A landscape with many valleys, sampled at points; each row gives a point and its height.
A ball rolls from a point to the lowest of its 2 nearest points, and stops where none of them is lower. Distance is the straight distance between rows; heights are no part of it.
Q338: -7,-3,-8,3,0,-4,5,-15,-4,-21,2,5,5,-11,2,4,-19,4,-15,-4  height 92.0
Q851: 12,1,9,-4,-9,-1,-5,-7,8,6,-12,5,17,23,-2,-7,-1,-8,8,-10  height 52.7
Q517: -2,-14,-20,7,-4,-14,3,-5,-9,-8,6,0,-11,2,-7,15,7,-9,14,11  height 60.4
Q143: -12,14,1,3,-11,-1,13,17,-15,19,-6,1,-5,11,12,3,16,9,16,18  height 62.8
Q886: -3,-16,-26,-1,-9,1,-17,-10,0,-19,11,13,-7,1,4,6,-19,16,-6,-10  height 81.8
Q48: 3,-3,11,-15,15,14,-26,-12,0,-12,-3,-4,-6,12,-23,3,-5,15,-19,-10  height 25.7
Q852: 3,-10,2,-7,3,12,4,0,-3,-3,-6,11,-6,12,-7,16,27,10,-11,2  height 87.2
Q291: 7,-2,0,-2,2,-3,6,12,4,13,3,13,26,-5,4,17,3,-11,10,10  height 69.3
Q84: -10,-2,0,15,20,5,-2,19,-12,14,6,-8,-5,-18,-9,16,23,-1,9,3  height 48.3
Q637: -9,1,13,5,11,-15,10,-20,-7,-8,-5,-7,-2,-3,-6,4,-3,-6,4,-15  height 47.3
Q106: -1,-17,-15,6,5,3,-5,-7,6,-5,-3,19,-16,3,12,6,1,-1,-11,9  height 76.7
Q867: 2,-5,-27,13,-7,9,-9,3,17,4,3,10,5,8,2,2,-13,-4,4,-15  height 61.7
Q663: 20,-11,9,-6,-2,-2,3,6,11,13,5,4,22,3,2,3,10,-1,4,-1  height 63.6
Q197: -2,-5,-3,-13,-10,1,16,-11,-3,-13,-12,-5,-17,-12,19,-3,2,-5,-19,32  height 85.6
Q978: 2,-8,-10,-25,13,1,-7,-13,9,-12,5,13,12,21,7,10,-16,-8,8,-19  height 70.1
Q597: -7,0,1,-7,-2,4,6,-19,-8,-22,-9,-5,-6,0,3,5,-8,13,-23,8  height 91.2
Q656: 2,3,11,3,13,15,-12,-15,3,-5,-10,4,-7,2,-16,3,6,17,-11,-24  height 20.0
Q918: 22,-4,3,-15,1,-12,7,-5,17,1,-11,9,19,10,-2,0,13,-2,7,-18  height 57.8
Q540: 0,3,14,13,-6,-1,8,17,-6,16,6,-2,3,-12,0,14,24,28,7,4  height 33.0
Q376: 1,2,-12,6,3,6,4,5,-7,6,-2,-8,9,-6,-3,-15,0,-13,-4,16  height 57.2
Q569: 0,-5,0,4,3,13,-10,21,17,12,15,11,8,-1,7,4,-5,1,4,-7  height 84.6
Q567: -17,8,17,8,18,-11,32,-5,-15,-6,-2,-12,-8,3,5,0,3,-11,0,-13  height 51.4
Q532: -7,11,11,8,-14,13,-5,-9,4,4,-17,5,8,2,-4,-3,-6,5,1,-10  height 38.5
Q819: 2,7,3,-22,20,1,-26,-6,8,-14,-6,-10,6,-4,-24,-18,-21,-1,-10,-11  height 31.5
Q44: 20,-14,5,1,3,-11,6,-8,3,-4,-4,1,5,-6,-2,-10,1,7,-6,-5  height 45.7
Q247: 8,9,-8,-5,-9,-1,8,1,-3,-1,4,-14,7,-20,-7,-9,6,3,-1,12  height 53.7
Q152: -9,-17,-15,21,0,2,-6,-2,3,-8,9,18,-16,11,4,5,-19,6,-7,-7  height 80.1
Q603: -4,0,2,-9,-4,13,-2,7,0,0,-6,2,-28,17,11,-11,-1,-2,-14,19  height 89.4
Q88: -4,-5,19,-5,15,-7,6,12,12,-9,21,8,-13,-1,14,-5,-16,-1,-7,-1  height 81.0
Q482: -5,11,3,11,-3,9,25,7,-14,11,-7,-9,-2,18,12,-13,10,1,-7,2  height 57.3
Q624: -22,14,-1,1,10,0,-5,21,-15,20,6,-8,-8,3,-9,4,15,-17,10,10  height 50.8
Q825: 12,-7,1,16,-1,-7,4,-21,14,3,1,-7,1,-35,-1,-16,1,9,-6,-9  height 21.6
Q319: -3,-5,4,18,7,8,4,15,0,14,10,-4,-9,-18,-5,2,22,12,1,-10  height 41.7
Q271: -20,6,-7,-8,0,12,9,-3,-6,-6,-10,11,-27,16,17,5,5,-9,-14,12  height 88.4
Q923: 0,-3,-14,3,-15,-13,-2,-6,-14,-9,6,-15,-4,3,-15,-3,-6,-17,14,18  height 55.7
Q677: -7,8,11,5,-3,17,-13,27,11,25,7,-3,4,1,10,-9,-14,7,-2,0  height 83.6
Q514: 8,-10,7,-11,8,5,3,-10,8,-4,-8,18,11,-6,1,22,22,4,-2,-5  height 84.8
Q415: -10,4,12,-12,1,-6,0,18,1,-2,16,9,-13,7,11,-7,-17,-12,2,15  height 82.2
Q339: -5,-15,11,-25,11,-2,12,-5,-4,-18,12,9,-2,9,18,11,-7,-4,-13,9  height 77.9
Q41: -17,11,7,5,6,6,14,1,-19,1,-3,-11,-16,9,0,-7,4,-2,-8,-6  height 54.3
Q542: -4,-2,-14,-9,-15,-8,25,-10,-18,-14,9,-14,12,-3,-4,-1,-4,-7,-2,13  height 44.2
Q436: 4,2,8,11,-10,-9,-7,26,2,15,20,-5,-3,-9,15,-4,2,21,20,-6  height 53.0
Q75: -15,13,3,1,2,8,-5,18,0,8,9,0,-6,5,5,-16,-21,-7,-3,3  height 82.9
Q302: 4,-15,-16,0,2,-16,17,-17,-6,-18,-11,6,-23,4,6,11,13,-10,8,13  height 65.6
Q549: 5,-4,2,5,13,-15,-1,-6,3,-5,9,-5,-6,-7,-4,-2,1,-7,20,-17  height 41.8
Q594: -2,-9,-3,-6,20,1,2,-7,5,10,-7,18,11,-6,-7,23,21,-16,6,-7  height 81.1
Q387: -5,23,0,-10,-6,2,20,-3,-16,-2,-4,-30,7,2,-1,-3,7,-13,10,4  height 43.4
Q341: 8,5,-3,-3,-11,10,-23,24,20,20,6,1,16,-8,-5,-3,0,-3,4,2  height 86.0
Q237: 14,-6,14,11,4,-14,-6,6,-1,-1,10,-18,-6,-14,-18,-4,6,21,7,-10  height 36.9
Q616: -5,-5,-6,-7,1,1,-12,-7,1,-1,1,16,12,10,-3,19,-5,-13,5,-9  height 67.8
Q8: 3,1,10,-5,2,8,-6,-7,-1,-10,-9,-1,-12,15,2,-7,-4,8,-22,6  height 90.4
Q661: -2,-2,-18,7,-19,9,-8,4,-8,-14,8,1,-7,9,-8,6,-7,15,-7,-11  height 82.7
Q418: -4,-1,-21,-18,15,-6,-1,-22,-4,-29,2,-4,1,-10,-4,-12,-21,3,-10,-31  height 93.5
Q18: 0,18,1,5,-12,16,-2,0,-1,12,-18,-8,23,7,-5,-13,-4,-6,0,1  height 42.4
Q264: -10,1,-7,10,-17,-9,19,-17,-23,-11,-6,-12,3,4,5,7,-2,0,4,18  height 48.0
Q201: 7,-4,31,9,5,-19,-4,7,1,2,-4,-5,-8,-2,-16,3,16,17,14,-6  height 29.9
Q777: 4,-3,-12,17,-15,3,-15,-9,20,-5,-3,21,-3,18,13,6,-13,4,4,-30  height 58.3
Q22: 6,-7,-3,6,10,-10,5,-2,9,3,7,-4,0,-34,3,-8,6,-2,8,-17  height 34.2
Q970: -1,1,-7,3,1,13,-27,-8,17,-1,1,13,-2,-13,-6,13,-5,-7,2,-16  height 86.1
Q547: 9,-1,-5,-7,-4,-6,-12,7,16,11,19,-3,-1,-17,3,-14,-11,-3,9,-9  height 46.3
Q413: 3,6,-1,7,-1,14,-5,6,7,17,0,8,28,0,-4,-6,-2,-19,-5,18  height 54.1
Q649: 4,18,13,6,-11,-2,9,15,-6,23,-9,-9,4,0,8,-5,-2,10,4,37  height 80.5
Q898: 8,-11,1,-21,10,-8,10,-23,6,-18,-3,14,1,7,8,8,1,-8,-5,7  height 75.2
Q915: -7,10,5,1,-9,6,22,18,-21,17,1,4,9,19,27,-10,8,10,0,14  height 61.0
Q210: 14,5,21,-2,1,-9,-5,-12,9,-1,-12,-6,-5,1,-10,-1,16,9,7,-15  height 20.8
Q700: 14,7,3,0,-16,10,-13,-3,17,11,-13,9,28,2,-1,-7,-10,-10,1,2  height 47.2
Q928: -10,-5,-6,8,-2,9,-25,0,-8,-8,-4,-1,-8,3,-20,2,-14,4,-7,-8  height 83.5
Q425: -9,-5,18,-13,10,2,8,14,0,-9,8,7,-8,8,11,3,-6,9,-23,8  height 79.6
Q820: -9,2,-9,2,-10,9,16,-4,-13,-4,-9,0,-3,6,13,-11,-2,-9,-11,34  height 83.8
Q282: -20,5,6,8,27,7,2,18,-6,21,2,-2,2,-7,-11,8,11,-14,4,-2  height 53.4
Q716: 4,-5,-3,6,1,-3,-10,35,-9,10,25,-3,2,-4,0,0,3,17,9,7  height 55.9
Q995: 3,8,-2,3,-8,20,-27,6,11,12,-2,6,15,-13,-14,0,-8,3,3,-13  height 87.3
Q487: -4,3,9,10,1,-4,14,17,-2,26,-8,-2,13,-5,12,7,15,-1,12,35  height 77.6
Q43: -5,5,-16,4,-7,6,-2,29,-18,11,21,-3,9,10,0,3,6,11,13,-8  height 58.6
Q327: 17,0,23,5,2,-1,-1,-15,10,-8,-12,-3,3,1,-13,2,2,24,-13,-19  height 11.6
Q205: 10,-8,8,4,9,-13,-11,14,12,-1,13,-14,-8,-16,-11,-16,-4,1,-2,-5  height 42.2
Q53: 9,-8,-4,4,13,-7,8,-3,-1,14,-2,-1,25,-13,-8,11,16,-15,14,-3  height 75.3
Q778: 10,-10,-18,-2,-6,-6,-21,-2,10,-8,1,11,16,11,-7,-1,-16,-13,8,-11  height 64.8
Q664: -12,16,7,-4,-10,10,22,-5,-6,-3,-9,1,-25,0,24,1,16,0,-10,10  height 87.4
Q32: 1,2,5,22,-4,2,-15,-8,20,3,-6,14,-3,1,0,-9,-15,-3,4,-25  height 54.0
Q738: -11,23,0,-13,0,6,-8,8,-7,13,-7,-16,-12,-8,-15,7,19,-15,16,6  height 47.7
Q822: 9,-11,-4,2,9,9,-5,2,1,5,-1,13,11,20,-10,3,14,-1,-9,2  height 90.1
Q498: -8,15,6,-22,0,-6,5,8,-9,5,2,-15,-2,-9,1,0,14,-14,12,6  height 45.6
Q113: -11,9,-3,-11,-5,-6,31,2,-20,1,16,-29,12,-3,9,-7,-4,-10,0,6  height 41.4
Q818: 9,-1,8,22,-10,1,-2,-6,12,9,-8,14,3,-5,5,-2,-5,-3,-1,-4  height 46.7
Q129: -1,-5,-13,4,13,5,-32,-2,12,-4,0,0,-6,-6,-19,-5,-10,-8,1,-8  height 84.7
Q524: -15,10,-2,-2,-8,5,5,26,-25,11,7,-8,1,6,-2,15,11,19,12,6  height 60.5
Q513: 4,0,6,-25,14,-2,-22,-15,8,-26,-1,-9,-12,7,-16,-7,-23,9,-11,-5  height 29.2
Q516: -5,14,-3,-10,-13,0,20,-21,-6,-10,-19,-13,-32,-3,19,5,8,-8,-6,19  height 86.6
Q39: 4,-15,-9,7,-5,-14,7,-25,4,-16,-10,14,-17,10,16,2,-5,-5,-6,16  height 71.1
Q223: -6,-3,-9,-6,12,-6,4,-11,-4,-16,2,-1,-3,3,-9,-15,-5,-8,-8,-31  height 94.1
Q660: -4,13,6,6,-14,4,3,7,-5,7,-7,-7,-8,-3,7,-8,-3,4,-15,31  height 82.0
Q620: 13,-9,-7,-1,-7,-14,-10,19,10,5,24,-2,5,-15,4,-3,5,7,22,-13  height 49.7
Q578: 15,-7,0,21,-1,-13,1,-13,0,-3,-7,-11,10,-23,-12,-3,0,13,-2,3  height 35.9
Q70: 4,2,-10,14,-20,-13,1,-17,-19,-14,-9,-17,-8,16,-4,-8,-11,0,7,16  height 52.0
Q534: 1,6,10,8,-10,-6,15,8,0,13,-10,2,12,4,4,9,5,-10,16,14  height 73.7
Q589: 3,-3,-14,-9,7,2,-7,-16,10,-16,0,0,-1,-10,-5,-6,-9,14,-9,-15  height 92.9
Q97: 16,-1,-8,-9,-16,0,-1,-5,2,-4,-7,-2,6,-3,-1,-11,-4,4,-5,6  height 50.7
Q983: 5,-10,2,-28,17,-14,1,-13,18,-12,3,22,0,12,16,9,-14,-11,-1,-8  height 72.2

Where does a ball stop that starts at each point below?
Q415 | Q532
Q143 | Q327
Q915 | Q825

Call two points neighbours if one is among the 2 nearest of the other. Go from one point of each pair to the other, from neighbour to neighbour, staying as low as possible. Name the highest point that can't be avoided.
Q825 / Q327 | Q143
Q532 / Q825 | Q376
Q113 / Q327 | Q524
Q540 / Q113 | Q282
